Each scene shows the same named points in several views. A view is turned or mirrored, and shifted as a whole, has a little noise and may leave points out.
In the rows, 128 means zero.

Scene 1
View 1
goz: [116 138 158 137 139  91 112 139 120 109  94 127 119  79 137 151 142 100
 135 141 171 142 162 178 138 121 154 153  90 165 174 112 141 121 134 126
 112 141 159 161 109 148  83 119 110 133  91 152  89 147 131 126 142 144
 113 104 108 126 100 120  91 162 109 131]
rab: [111 130 182 145  94 133 122 154  87 113 147 154 137 109 164 130 158  95
 112 120 135 152 151 150 136 127 155 151  66 165 145 136  92 110 124 155
  73 125 115 186 124 173  75 101  82 134 130 176 102 131 107  79 144 133
 135  99 137 130  83 115 109 175  96 132]
Dezu: [ 81  98 166 174 124 134 112 127  86 161 133 162 115  77 129 145 141 151
 150 125 130 123 132 158 166 151 148 168 103 165 165 126 163  98 157 143
  87 125 150 157 126 166 125 141 116 107 116 155 118 101  99 124 137 132
 151  71 139 111 104 105 118 161 120 162]
gabu: [ 95 114 177 167 138 132 114 114  63 163 106 169  83  65 128 158 165 135
 145 121 142 105 123 152 157 110 145 154 123 164 190 102 174 105 151 105
  78 122 180 180 133 152  87 132  98 125 121 158 122 116 128 133 153 143
 147  68 120 104  78 102 122 156 129 155]
Rom: [158 121 127 152 132 121  93 111  86 139 111 167 125  65 121 139 158 128
 161 160 156  97 109 143 172  91 124 153 142 166 194  84 163  85 129 136
  74 128 177 128 116 120 127 132  98 170 143 182 109 127 157 115 169 138
 157  76 128 106  59 118 119 167 117 143]
sagak: [ 79 113 160 152 134  99 106 140 126 136 104 129 135  77 126 151 128 127
 153 139 166 150 164 185 151 160 157 169  87 175 159 118 152 127 146 131
 130 134 147 152 121 161 103 133 129 112  84 139  88 127 105 139 135 144
 122 100 121 122 126 114  97 159 125 139]
Nemi: [154 114 129 144 123 117  92 111 105 136  93 158 140  62 125 143 159 114
 159 160 174 116 129 157 175 101 136 161 125 173 189  89 151  99 130 135
  98 122 163 128 122 125 117 131 102 171 140 176  91 131 151 109 174 134
 151  82 125 113  82 118 121 175 127 133]
Kupi: [ 63 120 199 152 109 121 124 155 125 126 112 134 132  95 156 144 141  90
 119 111 161 171 189 175 139 158 173 169  47 179 136 141 113 141 142 134
 117 123 125 188 141 188  65 114 109 101  89 146  74 130  85 101 131 150
 116 103 122 131 129 109 102 168 124 126]
sude: [ 59 116 185 161 158 109 118 120 102 162  73 136  81  53 130 173 146 120
 148 126 170 123 158 178 151 139 160 169 102 172 185 111 188 139 166  83
 125 127 186 185 131 161  68 141 124 102  76 132  98 128 113 160 145 160
 118  85 100 104 118 102 108 145 139 141]
teto: [162 148 140 141 106 113 113 144  80  94 149 153 136  99 143 124 152 116
 130 141 134 133 123 143 139 111 137 144 101 156 167 119 114  82 112 165
  61 150 131 147  97 141 112 115  85 167 140 183 118 137 138  97 148 124
 139  97 141 124  63 129 100 171  79 144]
pafip: [136 130 138 151 114 111 105 146 101 110 148 143 153  97 131 130 133 135
 145 148 136 140 133 166 148 135 145 154  98 159 157 126 127  85 127 169
  85 148 127 133  98 150 135 121 102 141 118 168 114 130 127 111 137 121
 135  97 139 129  83 125  96 163  89 148]
nal: [ 59 103 200 152 113 132 113 142 127 154  92 149 132  83 158 149 155  87
 117 119 174 161 185 173 156 144 172 178  54 191 152 130 124 152 151 122
 119 105 139 190 157 180  57 117 104 106 106 155  68 127  87  96 150 150
 128  93 119 120 131 104 115 179 142 118]
ludi: [ 39  85 188 178 125 143 110 133 102 180 117 155 128  77 134 153 140 129
 143 108 145 141 159 170 174 181 165 186  75 181 145 138 157 130 167 130
 119 106 143 174 142 188 101 140 127  75 100 139  94  96  69 121 131 140
 142  77 138 114 134  93 116 166 144 144]
Pav: [163 119 109 139 130  95  82 127 138 119  92 136 166  67 116 137 137 115
 164 182 186 133 143 175 166 117 133 161 121 179 180  89 149  97 129 151
 126 138 151  99 111 120 140 130 121 171 121 171  72 143 151 123 157 133
 135  96 120 119  96 130 107 177 118 131]
Sakar: [106 166 172 134 140  89 127 152  97  94 107 119  95  87 143 156 142 104
 132 130 156 145 158 179 112 122 155 135  89 152 172 120 141 116 128 112
 102 161 157 185  93 155  64 118 103 135  78 143 107 151 127 143 134 144
  99 112 102 123  90 123  80 141  90 139]
bisa: [105 110 122 174 146 108 102 119  91 150 128 143 132  68 103 148 124 176
 181 147 126 111 113 166 171 156 132 164 135 155 171 110 191  76 155 149
 104 145 161 120 101 144 169 150 131 123 104 146 126 107 116 159 127 116
 146  83 135 108 102 114 101 147 110 175]
Funuv: [181 127  84 142 133  95  87 126 107 108 128 145 157  73 104 134 129 154
 177 183 148 114 104 164 167 117 116 148 149 152 181  94 163  64 124 171
  93 158 153  85  82 109 180 136 119 176 130 177 118 135 166 137 148 117
 147  94 141 117  71 133  99 152  87 160]
zazu: [155 165 164 127 119 102 121 143  78  88 119 140 101  91 154 143 164  90
 118 135 155 127 135 153 120  81 145 126 107 148 182 108 116 102 113 125
  64 152 158 182  98 136  64 109  77 164 120 171 113 157 153 105 156 142
 116  99 113 122  53 125 101 161  83 136]
View 2
rab: [139 147 126  67 110 130 171 134 168 141 181 141 106 140 110 130 141 115
 128 159 169 125 133 150  48 109 193 140 123 119  84  79 152 157 113 141
  47  69 151 139 125 153 110  88 157  82 154  92 120 165 120 138 116 153
 121  73 175  93 149  88 123  85 143  87]
zazu: [159 172 104  85  97 140 194 119 151  88 174 156  93 133 123 102 141  96
 101 154 163 156 111 106  67 118 169 118 132 110  74  63 153 187  96 146
  68  77 171 140 111 149 144  88 179  99 175 113 111 187  98 126  83 165
 160  47 198 104 171 143 142 115 151 139]
bisa: [135 130 146 121 150  97 167 120 168  97 147 109 178 134 120  80  93 132
 143 147 118 161  88 124 173 148 160 124 100 114 117 170 155 190  92 115
 127  98 127 120 110 160  88 116 130 100 159 129 142 157  92 138 129 119
 137 121 148 106 124 104  92 167 102 146]
sude: [124 155 111 104 145 112 175 174 203  73 181  90 139 140  84  98 111  79
 173 133 162 142  75  80 117 127 167 128  95 164 108  96  79 215 104 162
 119 110 149 117  80 130  77 134 146  84 175 121 137 166 114 131  77 142
 112 112 168  80  85 162  69 123 132 105]
sagak: [100 131 124  99 146 127 152 167 190 120 172 115 142 132 101 100 101 106
 163 136 152 143  84 117 115 136 159 133 108 165 112 116 131 183 122 140
  93 109 137 125  75 131  93 117 154  99 148 121 138 153 127 148 100 155
 117 116 159  77 113 125  98 132 144  93]
teto: [159 155 122  85  97 134 183  96 139 111 164 160 108 128 135 110 136 120
 102 167 148 155 126 135  81 121 170 118 127  94  80  93 183 171 102 122
  68  67 159 142 131 164 143  78 175  96 164 111 113 184  96 131 110 146
 157  51 181 114 180 105 146 128 139 147]
Sakar: [125 175 114  95 114 154 166 150 170  86 168 131 120 131 113  88 131 101
 140 159 169 158  84  86  73 126 159 103 129 132 100  74 134 199 106 158
  75  83 150 138  78 121 122 100 169 105 163 120 123 167 121 153  75 169
 142  81 176  68 166 155 116 119 144 108]
ludi: [112 131 141  86 160  95 155 175 211 131 174  86 152 145  84 117 110 108
 186 139 157 112 105 135 108 120 196 146  94 154 117 120  94 181 114 153
  91  95 126 119 106 139  50 125 119  69 151 101 145 145 130 140 126 129
  87 134 148  78  81  99  71  96 118  68]
pafip: [133 135 133  88 125 125 161 123 160 131 160 143 135 129 128 101 117 134
 125 153 135 152 118 145 108 135 170 130 125 121  96 127 184 164 111 119
  80  84 136 132 117 155 118  88 154 100 148 116 126 162 112 143 123 145
 140  88 162  96 158  86 125 134 133 123]
gabu: [159 153 113  97 127  90 200 126 180  73 178 104 134 137 100 101 131  88
 142 145 151 132 106 112 117 117 188 134  98 116  99 100  99 204  79 140
 114  92 155 118 131 160  87 118 133  74 183 115 130 185  87 116 110 122
 131  93 175 120  96 129  89 117 115 139]
Dezu: [135 138 137  94 145  92 172 132 181 113 165 107 157 137 104 105 112 111
 154 146 142 127 117 132 127 126 193 135 102 122 113 126 129 185  93 132
 103  84 132 122 128 156  72 116 124  72 159 104 137 163 104 130 132 119
 119 113 160 104 107  92  84 117 113 111]
Nemi: [152 119 101  86 126 103 198 117 168 106 180 150 127 144 102 120 104  97
 117 118 144 147 105 138 127 139 148 152 101 150  85 110 153 176 120 104
 115 123 162 125 122 173 120 104 176 102 176 127 135 181 103 109 116 137
 147  69 178 129 103 127 122 152 149 163]
goz: [122 155 113  88 123 140 169 151 178 105 176 131 117 136 109 101 116  96
 140 141 163 155  88 106  93 131 154 126 121 156  99  87 137 184 116 145
  85 103 149 135  81 136 117 105 175 110 163 119 130 164 121 143  87 168
 137  85 174  80 134 143 113 134 155 111]
nal: [108 136 115  62 140 114 165 186 208 135 199 119 107 144  75 141 121  85
 168 129 185 113 110 129  64 120 184 160 109 180  99  70  99 172 125 159
  69 109 152 133  88 137  77 122 157  76 159  97 140 155 139 132 101 159
  93  98 166  80  88 115  91  82 160  60]
Funuv: [142 117 129 111 124 111 176  93 144 111 147 155 155 128 142  89  96 136
 102 141 108 177 104 142 166 160 134 124 113 120  98 162 209 176 110  87
 121 109 142 127 118 171 139  90 167 125 160 140 130 177  90 133 125 132
 170  80 160 122 155 114 133 194 126 189]
Kupi: [ 98 143 126  70 137 138 148 185 201 143 186 118 116 138  84 128 127 101
 170 145 179 121 106 129  52 122 183 145 118 170 104  79 121 166 124 166
  54  90 139 133  83 127  85 115 153  81 148  95 134 144 144 149  98 163
  96 106 166  57 119 105  97  82 155  46]
View 3
ludi: [ 97 125 167 127  57 173 115 154  26 108 136 111 155 153 175 136 190 133
 174  86  79  87 155 207 156 101 125 171 166 139  75 142  99 146  86 154
 100 133 132 102 185 183 100 208 162  71 140 149 149 117 123 155 144 187
 137 101 140 136 167 179  85 151 122 111]
gabu: [ 90 135 143 150  91 198 121 152  71 139 150 116 182 185 174 118 196 154
 137  94 138 131  92 162 162 100 129 151 142 180  83 141 127 124  85  64
 101 122 136  94 139 173  73 138 144  77 124 195 151 101 129 162 122 145
 160 116 104 132 133 114 105 116 128 111]
Nemi: [126 138 109 136 108 175 128 163 119 125 140 105 191 197 124 143 149 141
 153  86 159 137  89 162 140 121 165 129 129 172 102  92 118 157 119  61
 122 166 155  88 138 153  98 135 129  85 113 189 146 116 132 155 130 145
 142 104 110 100  88  85 147 115 138 110]
nal: [113 121 134 142  83 154 134 163  63  77 112 111 142 149 137 147 191 137
 207  76  82 149 143 200 176 110 122 178 173 126  97 124  96 147 104 140
  95 153 133 108 183 190 116 196 179  67 148 175 148 127 131 192 152 179
 138 104 137 141 138 138 124 128 143 106]
zazu: [ 99 110  82 134 135 138 119 163 109  76 113  98 121 160 112 137 183 180
 179  95 138 204  86 118 155 113 104 135 155 168 136 119 110 108 121  81
  85 128 138 108 123 171  92 123 151  99 150 242 116 112 169 182 124 116
 147 148  82 150  83  73 122 102 150 102]
Rom: [114 143 114 133 111 185 122 157 122 140 150 112 197 207 134 132 155 142
 133  85 176 136  72 148 136 121 160 121 120 182 100 107 126 145 113  34
 126 152 157  85 126 151  83 112 120  84 112 197 140 111 137 148 120 127
 155 107  99  96  86  85 141 112 136 104]
pafip: [ 93 134 112  98 115 139 113 160 105  99 122 108 134 176 119 136 136 152
 144  71 155 130 108 147 110 116 140 127 141 154 109 112 102 125 134  86
 108 128 158  96 132 163  98 152 116 105 151 180  90 129 152 125 114 123
 145 125  96 107  84 137 117 142 123 106]
Sakar: [ 80 103  91 129 116 143 120 167  75  86 122  83 129 146 124 150 195 187
 176 108 117 157 106 129 148 106  97 125 149 161 128 113 106 106 113 121
  88 113 138 102 127 152  88 155 150 114 142 231 123 107 169 161 124 138
 131 152  91 164 117  88  95 124 149 102]
rab: [106 128 121 121 119 133 116 160  95  76 100 123 103 165 121 124 156 149
 184  56 124 186 118 164 145 114 114 178 167 126 112 140  99 120 128  83
  87 130 142 111 146 205 105 153 150  84 174 191  98 133 139 169 123 130
 161 123 103 126  92 144 124 117 133 101]
sagak: [ 90 117 123 122  82 157 125 162  60 104 129  91 159 153 128 157 176 152
 166  99 104 101 135 171 138 118 129 127 142 149 103 104  98 141 106 151
 110 134 146  95 161 148 102 185 143 100 136 174 133 118 153 140 133 166
 123 121 121 137 130 127  97 155 135 108]
Pav: [120 133  99 116 107 154 131 166 119 114 136  86 187 190 100 166 135 142
 154  97 160 110  99 156 120 128 169  91 111 164 111  66 113 165 128 105
 137 172 170  81 139 128 109 151 114 108 111 180 137 125 151 135 133 146
 121 115 121 102  78  89 139 138 144 106]
Dezu: [ 86 139 154 121  85 176 112 155  63 127 139 119 161 176 166 117 169 138
 136  77 135  99 120 175 133 101 142 152 147 161  80 139 111 133  96  91
 109 122 142  97 151 175  85 166 134  84 143 160 128 116 128 133 115 150
 157 109 113 114 133 159  97 140 119 113]
sude: [ 85 112 133 153  74 195 127 159  44 129 157  89 185 153 168 146 219 163
 167 116  96 101 119 167 172  97 114 133 149 174  92 123 115 133  85 135
 100 130 132  94 163 150  82 180 166  87 118 202 173  91 151 171 137 179
 134 122 120 158 163 101  87 130 138 114]
View 4
teto: [197 149 120  99  69 134 158 119 182 127 147 113 121 137 117 140 165 147
 105 144  97 126 124 111 131 147 126 106 157 133  92 146  87 126 105 113
  86 222 120 124 150 189 130 109 117 137 127  60 158 152 143 153 149 139
 138 153 146 157 100 135 140 127  73 162]
zazu: [232 147 104 133  83 137 141 131 169 150 124 121 129 158 145 125 162 161
 100 137  87 130 122  90 164 146 133  71 177 130 108 106  88 123  91 118
 101 220 122 142 158 180 127 120  85 143 128  66 156 141 117 156 157 152
 139 144 110 163  69 148 144 110  57 173]
Kupi: [176 120  86 176 127 201 136 170 140 178 161  99  56 161 148  94 178 166
 116 173  84 116 174 133 138 130 134  96 130 118 126  82  97 111 102 168
 122 208 142 169 110 183 142 128 126 119  84  45 199 130 174 111 209 147
  90 124 159 113  78  82 141 119 109 124]
sagak: [175 125 113 150 137 169 149 137 146 161 153 112  73 126 151 112 166 151
 123 149  82 122 175 112 153 137 116  95 142 109 115 101  99 131 138 165
 129 175 161 132 113 165 140 128 109 145 110  78 180 108 168 124 191 135
 114 127 121 113  80 105 120 136  87 129]
Nemi: [189 124 148 113 125 144 178 106 150 130 153 125 100 104 140 144 165 139
 115 124  74 113 139  91 173 134 116 104 168 122 125 130  94 136 159 126
 119 189 151 108 119 175 124 146 113 150 114 107 167 138 165 141 162 145
 163 172 107 128  98 159 102 145  58 164]
bisa: [137 150 146 104 133 120 139 117 164 141 171 122  88  76 135 137 154 123
 130 128 106 151 157 121 127 149 109 128 129 120  71 165 118 150 149 154
 127 128 175  90 115 161 132 113 109 176 168 113 159 100 160 137 159 102
 118 137 111 129 117 103 121 146  61 113]
ludi: [130 129 110 173 165 192 131 156 134 187 186 106  39 118 147 109 173 153
 126 154  94 136 170 148 139 129 132 127 102 127 119 122 121 120 139 173
 134 155 180 152  95 186 142 158 140 135 123  83 182 122 184  89 193 126
  82 125 164 115 101  72 127 129  74 102]
gabu: [179 146 125 159 149 154 132 131 145 180 161 119  92 122 150 138 162 156
 111 121  88 155 124 111 180 136 135 107 134 133 120 130 119 122 139 128
 130 155 182 139 132 189 134 180 105 150 153 111 148 136 137 123 156 134
 125 146 115 170  90 128 128 118  24 132]
sude: [178 129 107 185 177 170 125 150 126 194 154 115  65 125 177 103 156 160
 118 135  70 146 166 111 173 133 125  90 127 115 128  90 121 128 138 167
 157 133 191 146 117 156 139 160  89 159 132 109 175  99 148 114 192 135
 106 124  92 131  66 106 122 122  57 116]
Rom: [186 142 154 101 121 129 171 101 157 132 155 122 113  97 140 154 159 134
 110 112  88 130 121  93 177 138 121 106 168 130 115 150 104 135 159 115
 113 181 158 103 134 180 121 152 111 153 143 117 148 143 153 146 142 138
 162 173 106 147 104 166  99 141  34 159]
pafip: [171 140 125 101  85 137 153 125 174 128 153 112  98 121 127 128 165 140
 117 153 104 129 148 117 121 147 118 113 149 127  82 149  92 137 118 139
  95 195 134 113 129 175 133 101 121 145 130  67 166 133 163 143 166 126
 128 143 142 133 111 116 137 139  89 137]
Dezu: [141 145 128 136 137 160 136 132 147 165 180 110  73 113 132 131 169 145
 124 141  99 145 143 133 144 133 133 131 112 137 100 151 117 130 139 148
 121 153 171 135 114 186 134 147 133 148 148  94 162 127 164 116 166 116
 103 141 149 141 111 101 126 130  57 113]
Pav: [184 113 150  96 115 138 181 103 156 111 147 122 101  93 141 128 160 128
 122 134  78  99 171  90 154 138  96  98 182 106 105 135  88 150 161 148
 120 186 139  85 106 153 130 106 112 157 105 102 178 114 183 149 173 140
 162 165 104 102  99 154  92 158  93 153]
Sakar: [211 137  92 154 107 142 128 149 166 166 130 116 106 154 157 101 160 162
 112 143  85 139 159 101 147 149 122  72 163 113  99  87  94 126  90 151
 126 186 140 145 143 157 140 103  78 150 126  64 176 107 125 148 187 142
 109 118  97 140  57 116 152 107  80 143]
goz: [200 124 110 145 118 156 150 139 149 157 139 115  94 136 156 106 164 156
 116 146  78 123 165  97 155 143 115  78 164 108 114  94  94 137 118 154
 126 186 142 131 127 158 135 112  93 146 110  73 180 111 150 140 183 145
 124 135 103 129  69 123 130 123  87 143]
nal: [172 112  98 188 152 214 148 157 126 180 164 105  47 153 156 104 185 175
 113 157  69 116 169 124 163 122 138 102 129 128 148  84 101 106 124 162
 131 209 155 172 106 186 141 163 131 117  78  65 195 138 180  99 206 159
 106 138 159 109  75  97 127 120  88 125]
Funuv: [174 141 165  54  87 101 174  91 181  98 149 131 124  71 130 145 149 112
 124 120  98 121 148  96 132 154  95 112 177 113  70 172  95 157 152 131
 103 167 136  66 128 156 123  91 105 173 149 104 155 116 166 163 143 114
 157 164 105 130 117 143 105 155  71 151]
rab: [191 142  98 135  89 173 141 145 165 156 152 111  90 161 125 123 181 166
 105 166  96 119 129 125 144 135 141 106 141 140 113 123  89 105  94 130
  91 241 123 161 136 203 134 128 134 121 106  43 167 157 152 126 172 152
 118 145 175 144  91 114 153 117  81 148]
View 5
Funuv: [126 130 151 130  55 182 124 150  97  70 180 173 153 190 147  66 138  86
 141  85 155 133 101 155 202 169 188 132 132 156  91 143 144 130 168 196
 146 134 128 151 113 123 173 176 123 128 134 146  82 158 143  79 134 135
 118 112 123 166 149 150 134  97 135 107]
Nemi: [135 137 148 149  62 179 119 128 129  71 166 135 178 146 135 107 156  96
 136 126 126 140 126 130 170 180 140 150 149 140 105 110 131 154 153 157
 152 161 111 124 115 117 112 172 148 106 158 130 120 120 117  90 118 120
 154 110 124 158 122 135 114 116 114 109]
Kupi: [208 161 101 136  84 173  84 101 185 133 155  94 110 129 154 115 112 138
 112 144 116 174 140 101 155 132 131 135 172 129 109 137 125  92  68  87
 166 134 119 138  80 140  93 176 182 112 167  92 143  39  93 112  72 121
 145 134 156 126  81  70  71  74  95 122]
pafip: [161 143 129 130  57 192  95 127 139 101 173 145 123 172 160  81 117 109
 139  97 149 162 108 129 194 156 169 129 139 131  97 138 146 112 124 143
 139 130 115 151  90 144 158 184 143 133 148 102  97 101 114  85  94 125
 121 120 141 142 123 111 112  87 124 120]
nal: [200 163 103 148  85 170  88 103 175 120 149  87 135 119 152 127 125 128
 111 156 105 170 140  95 137 145 113 142 180 129 113 117 115 110  76  89
 167 148 109 127  86 133  73 167 188  98 180  97 162  52  94 121  82 119
 167 134 151 131  77  80  72  96  93 120]
gabu: [161 173 145 161  70 168 120 117  93  96 103 127 150 155 137  97 141 102
 133 146 116 175 105  92 170 170 109 175 159  88 118 113 137 118 183 124
 152 146 113 154  86 111 127 166 174  86 182 138 116  91  93  84  88 116
 180 105 107 137  91 116 102 113 124 135]
Rom: [130 143 160 156  52 179 128 132 108  65 150 148 179 167 136  95 158  89
 148 120 126 139 115 128 182 187 132 161 140 120 112 109 141 156 190 161
 146 155 109 135 107 113 141 173 144 108 163 130 109 126 110  80 117 120
 158 106 106 157 127 142 124 121 123 119]
bisa: [156 174 130 150  76 170 121 149  61  86 126 151 115 165 150  62 122  82
 125  95 124 178  82 110 182 145 162 145 159 132 101 155 129  80 152 183
 143 119 129 177  84 119 158 155 154 115 170 151 105 151 137  89 130 135
 131 121 125 136 112 135 111  93 140 117]
teto: [155 125 141 138  44 197  96 120 164  91 180 150 139 183 156  84 133 115
 159 110 162 151 118 133 203 177 159 141 127 120 103 117 158 140 155 121
 134 140 105 140  95 145 172 191 137 125 137  91  92  89  94  71  75 112
 135 115 125 146 127 107 124  94 123 131]
goz: [165 147 127 133  75 162 114 110 157 116 163 119 147 164 128 111 138 129
 104 143 141 153 126 126 164 147 148 143 153 125 106 141 132 109 120 113
 179 130 143 136 117 112 108 191 174 106 141 137 122  62 105  91  90 129
 146 109 129 154 114  96  95  67 109 119]
Sakar: [169 142 138 131  75 161 115 103 162 137 149 126 133 182 124  98 130 140
 105 148 161 158 117 122 177 144 152 146 152 106 109 147 149  97 141  93
 182 118 159 153 112 107 121 200 177 105 131 140 105  37 101  76  62 126
 146 100 129 155 112  85  98  49 114 133]
ludi: [200 193  97 154  93 170  92 130 105 121 115 100 101 116 165  99 105 112
 112 130  94 200 114  78 144 129 120 146 191 124 110 139 109  70  84 123
 149 134 103 155  61 143 105 148 187 104 199 108 147  89 105 116 104 127
 155 134 151 113  65  94  71 103 111 124]
Dezu: [170 176 122 157  70 188  97 132 103  94 122 127 117 149 166  87 115  96
 146 116 112 188  98  87 178 164 125 158 159 106 108 119 135 101 143 128
 130 143  96 163  66 145 150 162 156 113 191 103 115 108  99  96  95 121
 149 125 129 116  91 115  98 116 126 130]
Pav: [142 131 140 132  68 172 118 144 131  74 189 139 173 156 135 103 145  98
 113 112 135 125 125 150 167 161 173 130 143 170  94 130 126 140 123 183
 167 145 133 126 124 117 117 174 149 118 138 140 118 132 139  97 134 132
 129 121 135 172 137 138 109  96 112  99]
sude: [177 182 126 156  98 146 131 111  98 120 103 106 143 144 117 113 137 119
  91 163 108 179 110  92 139 136 117 160 181 105 120 145 115  79 134 117
 190 128 145 156 102  92  82 164 205  81 172 167 140  73 108  99 101 131
 170 107 125 139  79 101  79  73 115 124]

Which points are out of place in each view (at most two, in the order of its rows)? Write none if all are in place.
view 1 | none
view 2 | teto
view 3 | ludi, zazu
view 4 | sagak
view 5 | Dezu
